A landscape with many valleys, sampled at points; each row gives a point and its height.
A ball rolls from a point to the lowest of its 2 nearest points, and stops where none of them is lower. Distance is the straight distance between rows; heights are no part of it.
K852 (h 4.63): [-12  26 -16  -9  18  14   6   0   5   4   0   0   2 -25  -1  -2  20 -19
   2 -35]
K337 (h 7.01): [ -2  20   7  10  19  -8  13 -26  11 -23 -20  10  18  -6   8 -11  -9   6
   9  11]
K31 (h 7.77): [  7 -12  17   5 -37   5   1  20 -22  -6  11  -4 -19  33 -14  -3  -5  10
 -10   4]
K342 (h 2.22): [-13  -4  -2  -5  -4  -2 -15  11 -19  14  12   7  14 -24   3 -12   8  -2
  15 -23]
K528 (h 6.71): [  3  10  -8  14  27 -28   5 -15  30  -9 -12  15  24 -18  -5   5 -17  -2
   7  21]
K433 (h 7.24): [  4 -29  30  17 -11  -1  10 -15  -8   3   3  -3   2  29 -29  -6  -8   6
   4   4]
K833 (h 2.21): [ 11  19   8 -11  -3 -19   5 -42  14 -26 -25 -13 -25  11   9  11  -4  -2
 -19  16]
K794 (h 7.35): [ -2  17  -7  15  22  -1   2 -23   4 -13 -20  16   6 -39   9  -9  -8   0
  16   8]
K156 (h 1.29): [  7  25   5 -33 -17 -10   5  -6   8 -14  16   2  -9  26  19  -2  14   1
 -18 -12]
K883 (h 3.47): [  8 -15  17  -1 -26   2   9  28   8  -7  -2  -8  -7  30   9   4  -6   0
 -15 -20]
K318 (h 4.52): [  9   5   1  -8  23 -28 -12 -13  17 -18  -8  -4  21  17  -2   5  -5  26
  -8  47]
K815 (h 2.96): [  8 -10  10 -22 -24   0   4  29  22   0   5  -7 -14  25  19  10  -1   7
 -21 -10]
K622 (h 2.26): [  3 -15  -9  -6  -2   7  -1  40   4  29  19   8   6 -15 -17  -2  -6   0
  16 -34]
K901 (h 2.36): [-19  22  -7 -15   3  15   5 -11   7 -20   7   7   4  -3  12 -15  13   9
   8 -26]
K389 (h 5.35): [  8 -14   2   9  26  11 -10  -8 -10  16 -16 -12 -12 -45  -7  -5  13 -20
  -4   9]
K64 (h 5.51): [-15  -9   0  13   6  -1  -5  -8   1 -11  -2  -4  22  -8  -2  -8  13  -2
  13  -1]
K223 (h 5.86): [ 10 -26   8  27  -3 -10   0 -12   1 -16  -2  -5  17  14 -14   9 -16  -4
  16  12]
K92 (h 7.26): [-25  -5  18   2 -10   4  10  -8  -9   5   5   7  15  12  -2 -12 -10   8
   7  -6]
K772 (h 8.20): [  4 -14  -1  12 -19  16   7  31  -9  -3  24  12  -4  28  -9  -9   9  14
  11 -11]
K624 (h 4.94): [ 11 -15  -1  21  19 -19 -10  -2  11 -11  -4   7  20  13  -7  -2 -11  24
   4  42]
K370 (h 8.68): [  4  -1 -29  16   7  20 -15  13 -31   9   2  -4 -15 -31  -5  11   6 -22
   6 -12]
K413 (h 5.88): [ 17  -4  -1 -31 -23  -4   3  39  13   8  17 -13   3  29  -8   8 -24  20
  -7   5]
K204 (h 3.27): [  6   8  17   1  -7  -1 -16 -24   6  -9 -30 -26 -32  -1   3   7   4   0
 -22  31]
K165 (h 4.07): [  1   0  27 -23 -26   6 -18  -9  -7  -2   0 -27 -21  16   0   5  -2  -2
 -15   7]
K890 (h 5.31): [ -4 -20  -3  20  10  24   5   9 -23  22 -11   4 -12 -26 -17  -1  10 -16
  18  -6]
K575 (h 1.93): [ 28  -2  19 -30 -24  -1  -4  39   0  15  -6 -23 -18  26  -2  13 -13   6
 -16  -8]
K820 (h 7.23): [ -1  -8 -11  33  34   5  -8  -8   1  13   2  10  17 -12 -23 -12  -9  17
  14  26]
K47 (h 8.12): [-12   8 -23  15   5   4 -10  -9 -19   2   2  12   3 -29  15   2  -2  -5
  13  -9]
K419 (h 2.79): [  0  12   7 -11 -20  -9  -4 -24   4 -19 -26 -15 -38   5  17  14   6  -4
 -22  14]
K18 (h 2.47): [  3  20   6 -16  -9 -21   4 -32  -6  -4   4  -5  -5  29  16   5  12  -8
 -21   4]
K292 (h 7.99): [  9  -2  19  10 -32   8  -4  11 -13   1   0 -16 -34  27 -19   2   2  -8
 -24  13]
K997 (h 5.49): [  6 -18  -4 -21 -32  -7   3  45   8   4  16   2   5  20   0   3  -9  21
   4   4]
K722 (h 7.59): [-14   0  31 -14 -23  -4   7  -8  -4  -2   6   1   4  19   7 -13 -10   3
 -10  -5]
K447 (h 4.41): [ -8  -5  -3   3  -7  -6   8 -17  18 -15   4   9   3  12  24  10   5 -10
   2  -7]
K147 (h 2.95): [  8   6  21 -37 -27   8 -10  24   5  12  -6 -27 -29  14  -1  12   6  -4
 -20   0]
K339 (h 5.36): [  2 -16  -2  30  -6  -6   3 -15  -7   6  12   6  -1  35   7   3  -6   2
 -13   3]
K113 (h 8.00): [ 19 -18  10   3 -28   5  18  34 -15   6  14  11 -14  42 -14   2   5  15
   0  -4]
K376 (h 6.74): [-17  14 -10 -14 -14   2  10  -1   6  -5  20   1   8  23  -1  14 -20  -7
  -4 -15]
K214 (h 5.60): [ -2  22 -14  -6  21   4   3 -19 -10   5 -11   6  -9 -40  11  -6  15 -15
   2 -24]
K631 (h 7.52): [ -7 -27  23  12 -27   1   7   4 -11   1  11   3  -9  29 -17  -8  -5  12
  -5  -1]
K8 (h 5.41): [  9 -12  25  10  -4  -4  -6 -19   2 -21 -11 -12   5  17   3  -1  -9   4
  -1  26]
K689 (h 7.47): [ -1   8 -13  17  44  14  -6 -13  -3  16 -14  10   5 -32  -6 -10  -8  13
   9  26]
K769 (h 7.76): [ -5  13  -6   8   1  -1  -1 -17  -4 -12  -2  19   9 -26  22  -5  -2  -5
  20 -10]
K101 (h 7.25): [ -1  20   3  12   8   0  12 -27   5 -36 -16  -1   7  16  16  -6  -4   7
  -7   5]
K363 (h 3.19): [-12   8 -22 -12   8  20  -1  29   2  19   8   4  -5 -23   4  -3  25  -7
   2 -22]
K475 (h 3.69): [ -2   0  -6 -13   6   7 -19   7 -26  23  10   2  -3 -40   4  -8  13 -10
   7 -18]
K569 (h 4.89): [ 20 -11  11  23  -3  -7  -3 -23  -1   5  -1 -11 -17  30   7  14 -17  -8
 -20  11]
K236 (h 7.12): [  0   5 -10   4  41 -18   0   3  11  17 -30  16  12 -43  -9   1   1   5
   5  32]
K558 (h 2.58): [ -1  29 -11 -17  -3  16   4  28   5   4  19  18   4 -16   9 -12 -12   3
  11 -26]
K308 (h 4.42): [ 22  -1   9   9 -15  -7  -6  -3  -1  -7   5 -14 -12  31  16  14  -1 -16
 -23 -10]
K404 (h 4.36): [-11  -3 -13   5   5  24  10  27 -10  23  -4   8 -14 -24  -2   3  18 -22
   6 -13]
K150 (h 5.00): [-13  -9  -8   2  -2   0   1   1   7  -2  14   2  15  11   7   6  17 -12
  10 -14]
K517 (h 5.30): [ 10 -10   0  35   9 -13  -6 -19  -2  -5   6   3  10  21  -2  -9 -14  17
 -10  26]
K48 (h 3.66): [ 17   6  20  -6  10 -10 -18 -23  15 -19 -29 -28 -13   7   1   2   0  13
 -21  39]
K922 (h 6.90): [  1 -26  -4  38  16   2  -4 -15  -7  13  13  14   9  -2 -33 -13  -2  19
  20  14]
K354 (h 6.22): [  1 -23  -5  30  15 -15  -7  -7   8  -5 -11   3  24 -15 -12   7 -18   0
  24  16]
K137 (h 8.46): [ -1   6 -27  18  16  12 -16  -3 -30  -2 -12 -10  -9 -42   0   5   2 -16
  -2  -1]
K669 (h 3.82): [ -1  20 -24 -29  -9  -4  12  26   2  -6   7  17  11   9  26   5  14  10
  15 -11]
K58 (h 6.93): [ -2  17  -7  -4  34 -26   1   0  22  -1 -22  19  24 -33 -14   3  -5   6
  15  32]
K157 (h 8.21): [ 15  18  18  11 -16  -3 -15 -13 -15  10  -9 -22 -27  14 -11   5  -4 -18
 -26  15]
K647 (h 4.13): [  3   6   5 -10  19 -18  -6 -29  20 -30 -19 -19  12  15  -1   4  -1  20
 -11  28]
K731 (h 5.91): [-18   2  -5   9  23   3  -7 -13   2  -2 -14  -8  18 -33  -6 -13  15  -2
   7  -8]
K7 (h 5.43): [  2   8  -4 -20  12   2   3 -14 -23   5 -13 -11 -28 -41   5  -5  18 -21
 -32  -1]
K590 (h 5.02): [-12 -15   2 -18 -25  -2   5  22   2   3  17  11   6  17   8   4  -7   7
   9  -7]
K703 (h 6.33): [  3  13 -10 -27 -11  -6   9  27  15   7  24  -3  16  21  -2   9 -25   6
  -4 -18]
K306 (h 2.37): [  5  -9  -8 -11  -4  13  14  43  15  21  20   9  10  15  -6  -2 -11  12
  14 -20]
K239 (h 8.50): [ -6  -3 -17   8  -5  26  10  29 -11  11  19  16   1  10  -7   3   4  -3
  23 -10]
K270 (h 0.41): [ -1 -15  -3   1  -8  -1  -8  20  -5  22  24  17  10  -8   2  -7   1   1
  16 -29]
K177 (h 1.32): [  1  21   4 -15  -2 -30  16 -43   9 -23 -11   2   1  16   5   7   3  -8
  -5  17]
K775 (h 3.98): [  4 -11   8  10 -19 -10   5   6  -2 -13  -2 -11   4  30   5  13  -1 -15
 -10 -11]
K224 (h 6.48): [ -5 -29   3  31   5   7   5 -11  -4  15  15   9   6   4 -30  -5  -4   3
  20 -10]
K803 (h 5.71): [ -2  -3  -2   2  39   8  -3 -20   5  16 -20 -10  -1 -47 -11   3  -2 -15
   3   7]
K778 (h 0.76): [-15  17 -11  -1   0  26   4   4   9  -8  16  14   0  -8  12  -7  -7   1
   8 -24]
K434 (h 6.91): [-13 -27  20  17   0   3   6 -14   0   9   6   4  16  14 -16 -13  -4   8
  12   6]
K988 (h 3.68): [ -2 -10   8 -13 -23  -3  -4  -2  23 -23   3  -7 -15  14  23  11  -4  -2
 -14 -11]
K920 (h 6.05): [ -9  21 -20 -26   7   2   5   0 -17  10 -11   4 -25 -44   6  -1  16 -14
 -11 -22]
K963 (h 1.59): [  0  14 -30 -24   7   7  -3  43   6  18  12   1  13 -16   4   0  14   6
  10 -21]
K762 (h 6.03): [  3  16 -11 -10  45   5   2 -25   7  10 -24  -5  -6 -46 -16   3  10 -14
   2  27]
K512 (h 6.46): [  3  -6 -13  33  27 -17  -4  -8  11   5 -15   7  18 -33  -9   5 -15  -7
  10  11]
K255 (h 4.91): [  1 -15  32  -2 -17   3 -14 -19  -5 -13  -3 -25  -9  17  -9  -3 -11   4
 -10  22]
K284 (h 2.52): [ -7  23   7 -24  -8   1   6 -14  11 -15  19   9   5  13  14 -13  14   0
   0 -18]
K614 (h 2.92): [  7  11 -29 -22  -3   3   6  47   8   6  13   7  21   6  12   0  10  15
  14  -3]
K602 (h 7.48): [-12  20  -3  13  -5   0   6 -13 -12 -24   1   7  13  13  16 -10   2   4
  -2  -2]
K281 (h 4.45): [ -9   1  -8 -31 -17  -9   9  19   4  -3   5   8   8  20  25   7  10  11
   2 -12]
K355 (h 5.96): [-10 -18  -2  19   8  14   4   0  -7  19   5   5   7 -10 -21  -1   6 -13
  21 -13]
K758 (h 4.83): [  6  -7   0  -5  12  14 -11   4 -21  17  -2  -9 -21 -43   0  -6  19 -24
 -14  -7]

For each start below, name the point where the ball stops.
K689: K575
K647: K177
K413: K963
K137: K337
K223: K575
K339: K815
K731: K815

Call two points neighbours if one is among the 2 nearest of the other. Go from one point of each pair to the other, from neighbour to neighbour, staying as low as possible. Name the highest point that can't be avoided.
K815 and K156: K339
K963 and K778: K558
K156 and K778: K284
K156 and K177: K18
